A landscape with many valleys, sampled at points; each row gives a point and its height.
From any point a ball rolls to the lowest of the 2 points nearest to it. It stops when none of these is lower. Distance is the straight distance between rows; heights are no part of it.
k398 h=5.23: [ -2 -12   0  21  40  -2  11  14 -22  -5   1 -17  -3  21 -10 -18   3  -7
   3 -21   0 -15 -16]
k287 h=4.38: [-55  15  16 -18 -34 -22 -10  21   3  -1  18   3  21 -36  17 -36  -5  35
 -23  -2 -16 -33  -1]
k797 h=3.46: [-10  31  15   6  42 -33 -32  11  29 -21  55  16 -12   6 -18 -11   1 -14
  34  10 -30 -40 -13]
k986 h=3.80: [ 29  46 -34  36  58 -15  39   7   3 -27  35 -18  35  22  18  -4  50 -26
  -5 -41 -41  -1  -1]
k718 h=6.51: [ 35  -3 -42  26 -10  -3  59  25 -32 -19   1  -9  16  38  13 -45  52  -6
 -18 -29 -29 -22 -15]
k759 h=5.01: [-20  27  14 -25 -27  28 -34   8 -10  15  25 -27   2 -31   2   4 -11  25
 -27 -35 -23   3   0]
k952 h=5.19: [ -6 -33  -7 -43   7   1  15 -27   4  28 -69 -18  -8 -14   7   7 -61  37
   0  19  48  16   4]
k790 h=2.78: [ 13  27  -8  11  25 -23 -20  16 -27  -2 -45  22 -40  44  -2 -10 -26 -16
  53  -9  33  15   5]
k592 h=6.18: [ 22   2  -3  36  18  32  51   2 -32  17  39  15  29  16  12   3  28 -30
 -21 -21   5   4   4]
k233 h=2.77: [-20 -17  25  12  35  13  -2  -6  18  52   7 -16  18 -33 -39  30  46  49
 -53  -3 -13  -7  19]
k507 h=4.62: [-39   9  -6  -7 -18   5 -10  -5 -15 -22 -30 -42   0  10  16  -7 -24  -9
  11 -14   0 -10   9]
k556 h=2.88: [ -6  -4  11 -54   6  14 -12 -14   7  20 -39 -20 -18 -31 -29 -26 -61  22
  45   6  45  28 -42]
k247 h=4.86: [-38  43  -9 -11   7  -9 -11   1 -25  19  62 -19   7 -17  12  28 -12  19
  -8 -29 -11 -13  16]
k271 h=2.27: [ -4  -5  15 -46 -38  -6 -27 -24  39   0 -28 -13  -2 -52 -17   7 -35  45
  14  26  -4  49 -19]
k684 h=4.81: [-50  -2   7 -24 -42 -24 -17  13 -11  16 -15  -9   6 -38 -13 -18 -19  56
  -9  -2   7 -18 -14]
k442 h=4.36: [  0 -28  -5  -8 -18  35   8 -10  16  -7 -36 -37 -11  -4 -12  20 -24   4
 -18  11 -10  10  -5]
k541 h=2.48: [-18  31 -15  -6 -20 -22 -36   5 -35   4 -32  30   1  32   4 -11  20 -21
  10 -14  46  14  16]
k195 h=5.41: [-31   0 -12 -37 -20  12 -20  12  16   5 -52 -32   0 -15 -19  21  -4  32
 -38 -14  12  -9  24]
k645 h=5.27: [ -8 -11  -3 -71 -12  16 -19 -10  21   9 -74 -30   2 -22  -1  13 -51  46
  -3   0  36   3   5]
k768 h=2.52: [ 15 -25  -3   2 -57   3   4   7   9  22  -5  12  -2 -28  -6  49  -2  37
  -6  22 -13  -2  27]
k236 h=1.85: [-21 -27 -12  14   1 -14  39 -15  -5  32 -13  -9   9   4  33  -2  -4  29
 -21  -8  13 -41   4]
k298 h=4.55: [  9 -24  -6   4  21  41  17  52  12  12 -22  -5  27 -10 -42  15  41 -25
 -32 -44  -3  20  20]
k532 h=5.84: [ 12  21   6   7   0   0  -6 -17  -1  -1 -44  -8   2  -5 -20  55 -19  -8
 -14   3  18  62 -22]
k766 h=4.82: [-11 -40  16  -3  50  -7  31 -21   4  11  -7  -8 -27 -13 -34  15 -10  22
  -4  19  -4 -17 -13]
k653 h=1.98: [ 23   1   1  -7 -34  -2  -3  23 -20  37  37   6  -3 -12  -6  30  15  31
 -16 -17 -16  22  -1]
k5 h=3.33: [-30   6  25 -14  53 -10  10  -1  31  33  59   0  10 -38  -1 -27 -19  52
 -32 -13  -5 -35 -13]
k83 h=4.53: [ -5  15 -24   7 -16  -6  18 -15 -26  13  28  10   8  10  15  22   4  -9
  10  16   8 -27   7]
k66 h=3.88: [-10   3  21   5 -29  15 -26 -18  27 -43 -35   6  10 -10  -8   3  -5 -41
  16  21  -4  41 -10]
k727 h=3.26: [-18  -9  19  14   8  39   8  11  10  35 -10 -23  24 -31 -48  34  39  15
 -32   3 -18 -17  38]
k427 h=4.49: [  1  -6 -21 -17 -14  13 -20  -6  14 -27 -38 -52 -22   7   8  -2 -38  -8
  24   1   0   7 -11]
k98 h=4.96: [-13 -41   4 -10  50 -13   8 -33  10  -1 -19 -17 -25 -14  -8 -11 -41  21
  15  21   9 -26  -1]
k72 h=6.74: [  7  28 -12  18   9  -2  -8  -1 -15 -33 -28 -18 -28  27  20 -18 -40 -27
  62   3 -12 -11  -6]
k219 h=2.42: [-36  26   7 -17  26 -42   8  10  30  11  50   7   3 -34   8  -1 -23  34
  -5  -8 -15 -49  -1]
k311 h=4.79: [ 18 -16  -4  13  17  49  15  43  -2   6  18  13  36   3 -36 -10  65 -36
 -20 -38 -13  24  22]
k199 h=3.56: [-24 -26  15 -53  -7 -11 -45 -21  19  13  -8 -19  -5 -20  -3 -48 -31  54
 -19   3  16   3 -27]
k18 h=3.12: [ 25  29 -19  17  13 -30  18  13  -4 -49   6  20  16  24   2  -6  56 -22
  10  -9 -46 -17  17]
k498 h=7.29: [-16  -5   1 -36  17 -23 -31   3   7  11  61  13 -20   2  -6 -42   6  19
  13   7  14 -48 -26]
k396 h=4.89: [  1  -6  -4  53  10 -14  49 -21  11   6  16   4  23  -1  15  33  26  -3
 -30   2 -19 -18   2]
k263 h=6.60: [ 31  44 -19  45  13  -1  37 -19   4 -44  27  19  -6  32  56 -15 -23 -50
  31  31   9 -24  -2]
k985 h=2.63: [-14 -22  -3  14  22   1  -6 -41  12 -12 -15   5 -23  16 -11  26 -16 -21
  14  33  32  10   8]
k255 h=4.68: [ 10  18 -13  21 -22 -23 -34  -3   8 -17 -72  13 -27  43  10 -35  -8  -3
  49  20   0  14 -19]
k39 h=4.50: [ -2 -39   9  -4  -3  43  25 -27  25  20 -58 -35 -10 -21 -12  40 -10  21
 -36  38   7  -4  18]
k310 h=1.49: [-21 -18  -9 -19  18 -34 -12  -1 -11  13 -40   5 -27   8 -45  19 -11   8
  27  13  33   0  -4]
k824 h=0.65: [  0   2 -17  -7   8 -62 -13 -28  15   0  28  15 -17   8  22  -4 -29  23
  53  33   8 -44 -11]
k279 h=5.32: [-12 -12 -17 -59 -11  23 -36  -6   6  19 -40 -41   1  -8  15  30 -26  22
  -8 -15  31  -1  20]
k853 h=6.17: [  5   8 -17  42   0  33  39  13   0 -32   0  25  16  21  39  -3  25 -61
  -9  -5  18  -7  38]
k900 h=4.39: [-31   8  10 -18 -14 -35 -50 -22   0  -9 -66 -17  -1  19 -16 -42 -14  19
  17   4  22  26 -32]
k204 h=3.73: [  0  11  28   9  20 -16 -16   5  26 -28  17  12 -11  -4  -6 -19  -4 -18
  35  27 -29  -7 -13]
k737 h=3.02: [ 24   5 -28  29   6 -29   9   7 -18   3 -29  30 -24  25  10  15 -35  -2
  33   4  34  23   3]
k464 h=5.87: [ -6  22   4  23  -5  -5  12 -39 -17 -24 -24 -14  -1  14  -3  27   4 -19
 -12   1   5  45 -14]
k357 h=4.57: [ 26 -16   2   9  -5  -4  14  28  15  20  34  15  10  -6  32  -1   5   3
 -15 -26  15  -2  15]
k938 h=4.52: [  0   3  10  -6  -8 -41 -57 -12  13   0 -56  10 -16  17   6 -58 -20   7
  38  18  15  29 -26]
k54 h=3.52: [ 19  22 -13  29  42 -30  17   5  16 -10  56  -7  16   8  16  14  20 -28
 -10 -25 -27 -31  -2]
k446 h=5.02: [-24  35 -15  -7  28 -20 -20  10  -4   4  21 -19 -14  -9   4  28 -31  14
  12 -32   8  -7  11]
k734 h=3.81: [ 28 -54   3 -30  -4   8  -3 -16   7  24  -4 -12 -29 -12   3   0 -33  29
   1   9   9   3 -12]
k978 h=6.91: [-12  -1 -19   0  -5 -33 -14  -5 -11  -1   4   4  -5  24  57 -19 -28   3
  17  -5  35 -26   2]
k850 h=3.54: [ -4 -19  19 -10 -30   5  -2  -7  -4  43   6  22  10 -21  42 -18 -12  25
 -19  10  17   4  -8]
k872 h=3.50: [ 36 -48   8 -34  23  -8 -25  -4  35   7   8  11 -20  -1   9 -30 -32  31
 -10   7   2  13  -4]
k677 h=4.69: [-25  38 -20  -7  -6   4  16  -3 -28  16  62  -3  27   0  18  25   4 -11
  -8  -8 -13 -45   6]
k251 h=2.84: [  6 -13  16 -17  29   7 -20 -27  23  50  15   1   8 -35  23  44 -19  61
 -45  15 -10   0  41]
k912 h=2.65: [-23  -8   3 -43   2  10 -14  25  -4  11 -42  -7 -26 -23 -38  -5 -54  20
  31  12  28  19 -15]
k831 h=3.39: [ 23 -33  17  -5 -14   2   7  21  26  10  21  -7  -4 -26 -22   8  19  23
 -10   5 -47 -14  12]
k836 h=1.47: [-13   1   1 -31  16 -59  -3 -21  22  12  37  24  -8 -20  21 -13 -26  41
   9  17   5 -26  -3]
k50 h=1.93: [-12 -12  20  11  25 -12  -6 -13  23  43  21  -7  31 -20   1  12  43  36
 -69 -18 -21 -11   2]
k740 h=5.65: [ -8  -3  29   1 -10  -1   3  -4  11  10 -27  -7  23 -24  13  26  -8  16
 -56 -15   5  34  -2]
k150 h=3.75: [ 27  19   5   4 -20  12 -46   1  14 -31 -41   7  -8  28 -12  -4   2 -47
  30   8  14  51 -18]
k959 h=3.15: [ 13 -27  10 -60   3  -6 -32   0  39  15   9  27 -11 -34   3 -14 -44  45
   6   4  22  21   1]
k598 h=4.60: [ -6  19 -14   2 -11  23  44  48 -33 -38 -19  -9   5 -16 -10 -27   4 -21
  11 -27 -36 -15  22]
k830 h=4.09: [ 29 -28   8  16 -10  57  12   2   8  35 -35 -12  10  -5 -42  49  28   2
 -41   9  12  13  13]
k655 h=4.94: [ 31 -13 -15  -6  17 -13  -7  49  -5  15  -2   3  -8   2  35 -11  -9  10
  -6 -42  14   6   5]
k499 h=4.40: [ 11  21 -38  20 -10 -15  26   7 -35 -17   0  21  -8  31  18  12   7 -23
  23   8  -7 -13  11]
k440 h=5.98: [ 16   8   4  42   3  29  48  -3 -27 -27  13  15  -1  15 -20  16  14 -39
  10  14  -1  34  -2]
k164 h=4.04: [ 33  67 -46   1  22 -10  15  17 -49 -43   1 -11  -3  56  27 -12  32 -18
  17 -39 -29  11  27]
k471 h=5.66: [  1   6  19  19  26  52  15 -21  -5  12  61 -29  12 -11  -2  23   9 -13
 -21  -2 -31 -10  -5]
k295 h=3.65: [-30  -5  20 -40  41 -26 -11 -15  31  37  60  19  11 -30   6 -13 -11  75
 -36   1   8 -25  16]
k309 h=1.45: [ -9 -30   4   2 -16 -23   0 -38  13 -14  -5   1 -18  -2  13 -13 -19  12
  27  43  -6 -15 -22]
k724 h=4.54: [-11 -27  -1 -27 -28  18 -35  11   0   4  15 -15  -2   1  23 -32 -10  -6
   9 -10   5  -6  -2]
k773 h=4.23: [ 25 -23  -4   1  17  28  14   6  14   6 -50 -30   3  14 -34  44   9  -5
 -37 -22  18  22  -9]
k751 h=3.16: [ 25 -18 -24  20 -28   9  27  20   3   7 -39  24  -6   6   1  31   9 -10
 -19  -6  24  23  34]
k686 h=3.22: [ 12  36  -9   0  33 -38 -22   9  15 -20  56  15  -3  16   5  11  23 -21
  22 -14 -26 -15  -3]
k374 h=2.87: [  3 -17  -5   8  -5  -9  22  11   6   8  29  -3  14   0 -10 -19  28   6
 -18   1 -26 -44  -1]
k25 h=3.41: [-52  24  38   8  13  13  -4 -12 -11  24  22 -14  24 -33 -11  18  22  13
 -33   9 -10 -16   2]
k804 h=5.58: [  9 -19  12  17  54 -13  32  36  14  14  12 -10   4 -37  -1 -13 -18  11
 -14 -24  -9 -14  -8]
k290 h=3.87: [  8 -24  12  28  -6  80  37  -2 -15  32  -2 -12  -4 -11 -22  40  22 -13
 -16  28   4  -1  32]
k404 h=2.86: [-12  10   3 -39 -33   1 -59 -27  13   5 -25 -17   5  -2 -30  18   9  -2
   3   9  29  23 -21]
k786 h=1.97: [-15  -8  12 -23 -36 -25  -8 -29  12   9  -7 -10   2 -31  -9 -10 -41  14
  28  43  -4  17 -24]
k450 h=3.31: [-16  10 -10  -8   1  -6  20  12  16 -17  55   3  29  -4  -2 -28  34 -16
   5  15 -41 -59 -11]
k994 h=5.57: [-30   0  19 -28  -1  13  -6  36  11  15 -34 -34  16 -38 -20  -3  -3  35
 -40 -20 -21  -7  19]
k928 h=5.48: [  6 -14  -8   6   5  41  17 -14 -18 -22  -3 -41   9  23  -9  -2  33 -20
 -24 -20  -8  18 -17]
k22 h=4.05: [ 14  -4  20  25  26 -15   5  42  18 -26   1  16 -15   5 -12 -37  25 -21
  33   0 -20 -16 -11]
k281 h=2.85: [-15  -6  13 -51   9 -15 -35 -12  21  44  15  11 -16 -40 -19   7 -41  76
  -3  -6  13  28   2]
k965 h=2.72: [-11  12 -15 -23 -37  -8 -50 -16  -2   5 -22  -4   8  34 -16  -1  14 -26
  15 -10  39  27   5]
k667 h=3.83: [-49  25  34   9 -10 -30  -5  -5 -17   3  19  10  20 -23  -2 -10   5   5
 -19   2 -11 -13 -18]
k878 h=5.21: [-30  26  28 -29 -11   2 -38   3   7  18  30 -18  13 -23 -26  -7  -1  45
 -47 -32  -2  19 -23]
k157 h=3.30: [-39   5   2 -49  -8 -14 -41  -3   3   1 -25 -28  -4 -30 -27 -18 -41  56
 -15 -19  18  12 -24]
k159 h=2.21: [ 16  10  -3  -9 -11  -7 -17  30  -5 -16 -46   2 -19   0 -34  19  -8 -15
  19  -5  18  25  14]
k484 h=4.03: [-31 -16  25   5 -29  10   0 -13  -8 -27 -32 -12  21  -7  -8 -12  15 -22
  -6  15  -4  20 -14]
k154 h=4.70: [-14   8  -3  28  -5  15  37 -30 -14  30  24   2  25  15  26  41  33  -1
 -24  15   1 -31   6]
k852 h=5.07: [  7 -12 -19  46  25  -1  41  -7 -10 -11 -14  -7  -4  24  -7  14  13 -20
 -22  -8  -4 -11   3]
k189 h=2.82: [ 24   1   9  -6 -41  39  -9  12   5  -7 -19   2 -12 -12  20  -1 -33 -30
  22  10  26  43   5]
k216 h=6.30: [ -1   7  -9  26 -24  20  -6 -12   3 -33  11  23  10  38  32 -10  26 -52
  -7  11   6   0  21]
k243 h=5.92: [-10  15  10  32 -11  29  16 -26 -10 -10   4  18   4  -5  -4  42   8 -33
  -5  22   2  38  -4]
k834 h=1.99: [  2   0   1  13 -37   2  -8  13 -28  17  -1  37   8  24   1   3  33 -21
  -3   7  41   4  16]
k116 h=3.40: [ 57  49 -20  40  -4 -14  39  34 -24 -44 -25  32  -8  42  12 -36  21 -29
  40   2 -45  -3  10]
k275 h=3.28: [ 41  42 -12  42   0 -25  18   4   9 -58  -6  29 -10  36  14 -10  18 -28
  40  19 -53 -16   8]
k750 h=3.53: [ 18  43 -22  39 -10  -8  24  19 -29 -55 -51  22  -9  39  17 -19  12 -25
  28   5 -14  28  23]
k371 h=3.93: [  9  72 -39   5  44 -11  44  10 -40 -32  25  -7  30  28  13 -16  48 -22
   1 -46 -38   0   3]
k779 h=2.15: [ -4 -12   0 -10 -12   3  -5   5  24  27  10  -4  -2 -30  15  52 -13  42
 -10  17  -8  -1  44]
k862 h=2.47: [  6  -2   4 -23 -16 -21 -10  -1 -11  44  19   0 -10 -30 -28  24 -26  58
 -15  -4  -4  12 -18]
k889 h=2.43: [-12   4   9 -46 -10  -3 -30  -6  21  -3 -41 -11  -7 -37 -44  27 -42  27
  18  12   5  38  -3]
k547 h=5.64: [ -2 -36  29  -7  26 -12 -29 -16  25  -6  32  14  -7   2  -3 -28  18 -17
 -13  12   2 -14 -30]
k647 h=4.64: [  0 -46  10  10  19   9  24 -39  19  17 -22 -15 -14  -9 -18  32  -6  35
 -30  36   2 -15  10]
k153 h=6.05: [ 36  16   4  29  16  39  61  -1 -19 -23  53  26  26  16   6   2  25 -60
   0   3 -10  14  -8]
k858 h=5.13: [-17  28  -8 -23  24 -16 -55   4   6  -7  -3  -8 -24  10  -4   9 -26 -13
  30 -20  19   4  10]
k20 h=2.49: [ 20  -4   0  -7 -57   9 -22  29  11 -25 -34  24  -1   3   0   3 -11 -23
  25  14  24  24  25]
k465 h=7.02: [-18  12 -13  -9  10 -15 -28   8  -9   6  22  17  -3  20  31 -40 -17  -7
  45   3  18 -31  -1]
k178 h=4.80: [ -2  -8  -7 -30 -35  26 -17  25  -2   7  32 -36   0 -12  -7  -2   0  -2
 -17 -36 -17 -16   6]
k668 h=6.52: [ -2  29   3  48  17 -16   6 -18  26 -42  13  29   9  25  49 -11  -2 -54
  20  26 -11 -12  -4]
k381 h=5.85: [ -6  -7  16  14  16 -20 -39 -29  11 -11  18  20   2  29  22 -38  18 -29
   6  21  10  -4 -25]
k876 h=3.59: [  7 -19   5  24  -1  56  15  -1  -3  23   4 -24  13  -4 -29  27  45  -1
 -26  28 -36 -17  45]
k149 h=2.56: [-28  13   8   6 -12   2 -26  12   6 -11  21   6   8  -6 -14  25  22 -17
 -12  -2 -16   6  17]
k375 h=5.10: [-13 -30  -7 -16  39 -17  10 -35   4   6 -48 -12 -20  -4  17  10 -51  44
  -1  13  31  -2  13]
k844 h=2.44: [ 21  26 -19   1  -6 -16  28  23  -6  28  90  25  17 -19 -10  26  25  -1
  -3  -9 -25 -32  -7]
k923 h=5.38: [ -9  -4  -3  -5  28   3 -20 -10 -23   0   7 -22  -4  25 -15 -11  19 -14
 -22 -28   8  22 -14]
k584 h=3.55: [ 30 -11 -15   1 -10 -18 -19  29 -32   7 -37   1 -39  36 -13 -35 -11  15
  29 -15  11  -2 -28]
k476 h=3.74: [ 14  -1  -3   0 -30  23  26   5  -4  -1  41 -18   0 -32 -13  30   3  11
   0  11 -52 -26  10]
k706 h=5.26: [-25  -8  11 -24  35 -24 -58  -7  15  -3   4   0 -23 -12 -21 -22 -19   3
  37   4  22  14 -11]
k188 h=6.68: [ 10  13 -12  39  16   8  29 -19 -13 -47   4 -11 -28  21  34 -13 -34 -36
  42  25  -8 -20  -6]
k526 h=1.02: [  4 -10   6   8   2 -19  -7  18   0  12  22  54   2  15  20   5  25 -35
  14  12  17 -17  29]
k892 h=4.22: [-43  -4  23  -9 -21 -32 -26 -15   4 -20 -37 -11   7  -4 -19 -29   8  18
  -8  19 -14   5 -21]
k806 h=5.82: [ 16  -9  16  26  11  42  24  -9  23 -13  44   4   8 -17  21  23   5 -40
 -17   2 -21  -2   9]
k17 h=2.92: [-21 -11  17  -8  13 -35 -16 -28  28  27  34  15  19 -26  19  -3  22  47
 -51   8  -5 -15   1]
k319 h=3.29: [ 48   5 -27  13   8 -10  -7  38 -30 -15 -40   4 -32  55  -2 -26  11 -10
  15 -27  -4   6  -9]
k939 h=5.25: [ 13  -9   0 -20  33 -25  12  51   1  21   1  -2 -17 -19   2 -28 -26  36
 -17 -43   1   9 -18]
k916 h=1.84: [ -7 -21   6 -11  11 -12  -4  20  -5   8 -34   5  -2   6 -21  12 -10  11
  -5  -4  26   0   5]
k330 h=4.11: [  6 -18  25  -4 -10  26 -10  14   6  47  36  24  15 -36  22  12 -10  15
 -23  -1  13  15  13]
k494 h=6.00: [  7  -1  18  44  18  34  36  -5  29 -13  28  22  31   8  34   1  19 -59
 -23   8   7   2  26]
k391 h=3.98: [ 42 -12 -21  45 -30  20  65   3   5 -35  -1  10  13  10   5 -13  24 -18
  -4  12 -43  10 -12]
k24 h=6.61: [ 11   2 -26  23 -26 -18  49   3 -50 -12   8   6  17  33  15 -34  30  -8
   1   0 -22 -39 -23]
k358 h=6.40: [  6  11   4  37   4   2 -17 -35  16 -25  10  21   0  26  47   2   0 -55
  -5   8  23  23  12]
k479 h=3.76: [-29  24  16   2  10  16  -1   9 -15  14  47 -13  22 -19 -45  -6  41   2
 -24 -19 -22 -14  -6]
k167 h=3.03: [  6  -9   5 -14 -40  10 -32  -6 -20  13   4  -3  -6  -4 -22  18  -9  -2
  -3   2  11  39 -17]
k488 h=3.84: [ 30 -40 -24   2 -25   8  17  17 -25   6 -28  -5 -28  28   6 -20 -13  -2
  11  -3  19   4 -19]
k248 h=1.16: [-31  -2 -19 -12  -2 -54 -13 -23 -10  11  -1  12 -17  -6 -18   6 -20  18
  40  26  27 -24   0]
k785 h=4.35: [ 22 -10 -10  -2  33  26  16  39   3  -8 -49 -11  -3  10 -47  39  26 -19
 -23 -36  23  13  25]
k661 h=3.64: [ 24  40  -5  14 -17  20   0  10  -4 -50 -47  14 -14  35  -6 -13   2 -42
  39  18   5  48  12]
k211 h=6.80: [ -4  23 -19  11 -16 -51  -4 -14 -26  -6  -2   2   5  25  49 -12  -6  16
  -2 -10  -2 -19 -19]
k114 h=3.27: [  3 -18 -19  25 -29  -7  27  -7  -5   9 -29  21 -12   2  18  28 -26  -4
   8  10  39  14  11]
k849 h=2.01: [  0 -32   4  12  13 -26  17 -41  20  -5  13  34  -9   9   7  -2   1   9
   8  52  14 -28 -10]
k947 h=7.16: [ 10   2   8 -21  -3 -19 -52  20  13   7  36  24 -31   6   2 -53 -13  -1
  54   6   7 -28 -26]
k51 h=5.42: [-10 -19  37 -16  29   2 -38 -36  23   9  29  19  -4 -14  -6 -18 -10  -4
  10  18  24  25 -13]
k868 h=2.05: [-11  -8  16   2  12  -4  -3  24  17  -5  39  27  17 -16  -6  20  40 -25
   4   2 -13 -24  30]
k112 h=2.80: [-31 -23  20 -19  17  17 -20 -50  14   5 -34  -5   2 -10 -32  26 -12 -11
  -4  32  32  18  10]
k530 h=2.90: [  3  24 -15   5  -1  -1   1  17 -12 -25   8   4  16  19  -4   2  43 -25
 -11 -26 -24   2  23]
k523 h=3.05: [-51   0  27  -8  18  15  -9 -31  -6  19  -5 -11  11 -21  -8  18  -7   8
 -14  14  11  -1  11]
k865 h=6.70: [  6  27  -5   8 -43 -32  18 -15 -33 -21   5  -4   9  21  31 -29   0 -16
   5  -2 -27  -6 -36]
k127 h=3.01: [ 47  24 -20  22  21 -22 -39  28  -9  -1 -39  24 -36  58   6 -15   6 -17
  41 -12   2   4  22]
k453 h=5.43: [-22  16  32   2   2 -24  -8  20   8  -2  -4 -14  16 -32   0  -7  -3  42
 -49 -41 -15  28 -18]
k140 h=3.77: [ 25  -4  -5  28 -22  13  68   7   3 -19  33  28  31  -3  -5   3  57 -25
 -10   7 -49   2  11]
k467 h=3.07: [-14   8  -9 -60   2   6 -52 -25  15  17 -32 -31 -16 -20 -10 -25 -62  48
  22 -10  34  38 -35]
k447 h=2.83: [ 24 -28 -10   1 -51  23  20  13  -8  44 -16  27  -1  -8 -15  38  22  11
 -12  15   8   3  36]
k814 h=4.12: [ 33 -62  -6   1  -8  32  32  11 -12  28 -10  -8 -14  -3  -7  -6  -7   8
 -18   4   6  -6  -9]
k393 h=2.79: [  1 -28   8  -9 -17  21  19  -4 -21  43  -8 -11  10 -24  33   0 -17  43
 -37 -17   9 -14  -4]
k576 h=5.97: [-32  23   6   9  -6  -8 -39 -32  -4 -37  10   7   7  28  22 -26  12 -53
  43  16   5  -4  -5]
k514 h=4.10: [-22 -24  18 -31 -23  -5 -39  -8  11  -1   8   1   1 -20  31 -62 -26  23
  24  16  10  -4 -22]
k285 h=5.89: [-18 -27  28   5  40  10  -1 -11  35   4  46   1   6 -24  -3 -22   8   0
 -11  18 -11 -34 -15]
k615 h=6.03: [-11  24  -1  -1   3  17 -40 -18  -4 -58   5 -22 -16  27 -15 -11   1 -54
  36   4 -12  14  -6]
k68 h=5.56: [  4 -16  13  16   4  50  25 -29 -22  -2  34 -43   0   6 -28  13  24 -12
 -10   5 -36 -11 -23]
k239 h=2.39: [ -4 -53   8  11  34  -5   2 -59  20  -8  19   5 -22  20   6  16   3 -16
   4  35  16 -18  -9]
k670 h=3.58: [ 10   8   8   1 -10  11  53  12  -3 -35  47  16  27  -7 -17  -7  52 -34
   5  15 -43 -30 -10]
k721 h=5.79: [-17 -27  18  -7  35  20  18  43  17  25 -20 -16  16 -45 -15  -3 -19  23
 -31 -28   3 -11  20]
k616 h=4.75: [-30  31 -15   2 -22   9  14  13 -36 -45 -25 -16  16   1  12  -6   1 -24
  17  -6 -19   0  20]
k270 h=2.91: [ 12  31   1   0  16 -21 -11  26   3  10  69  23   0  -7 -24  17  17 -10
   0 -30 -14  -1  -2]
k529 h=3.10: [ 27 -22   4 -17 -50  50 -26 -16   5  27 -14  -8   0   6  10  15 -19 -26
   9   9  36  39 -16]
k265 h=5.77: [ 11  24  17 -10 -19  17   2  14   0  14 -38 -11  13 -15   6  32 -29   9
 -29 -23  19  47 -18]
k774 h=4.26: [ 49  23 -40  19 -21  -5  37  26 -37 -26  -8   7 -26  34  21  19 -13  -6
  18 -25  -7  17  12]
k359 h=4.13: [ 41  43 -33   8 -10  14  39  15 -62 -29 -17   5  -3  40   7  11  32 -15
   6 -41 -14  40  21]
k956 h=4.37: [  9   2 -13  19  10  11  39  48 -13 -27  -7   2  -5  -1  -6 -42   6 -25
  39 -14 -34 -36   4]
k145 h=4.77: [  0  -2 -18  11 -46  -8 -31  -5  14 -11 -78   3  -9  29  -3 -28  -7 -21
  51  26  33  18   5]
k607 h=2.53: [ 29  11  16  14 -18   8  15  -9  -9  27  66  14  14 -12   9  28  24   9
 -17   1 -13  -4 -12]
k563 h=6.35: [ 39 -10 -26  26  -2  29  57  17 -30  14  26  -7  20  18  24 -25  38 -15
 -33 -39 -12  -8 -11]

For each start below, name the point where the ball stops.
k928 | k844
k287 | k309
k298 | k50
k994 | k442
k900 | k526
k188 | k844
k51 | k844
k615 | k526
k616 | k844

For each start below, name every point that the ball comes to, in order.
k255 | k938, k900, k892, k484, k66, k150, k661, k750, k116, k275, k18, k530, k149, k868, k526
k721 | k994, k195, k279, k645, k952, k375, k98, k766, k647, k39, k442
k68 | k928, k923, k398, k852, k396, k154, k83, k499, k774, k359, k164, k371, k986, k54, k686, k270, k844
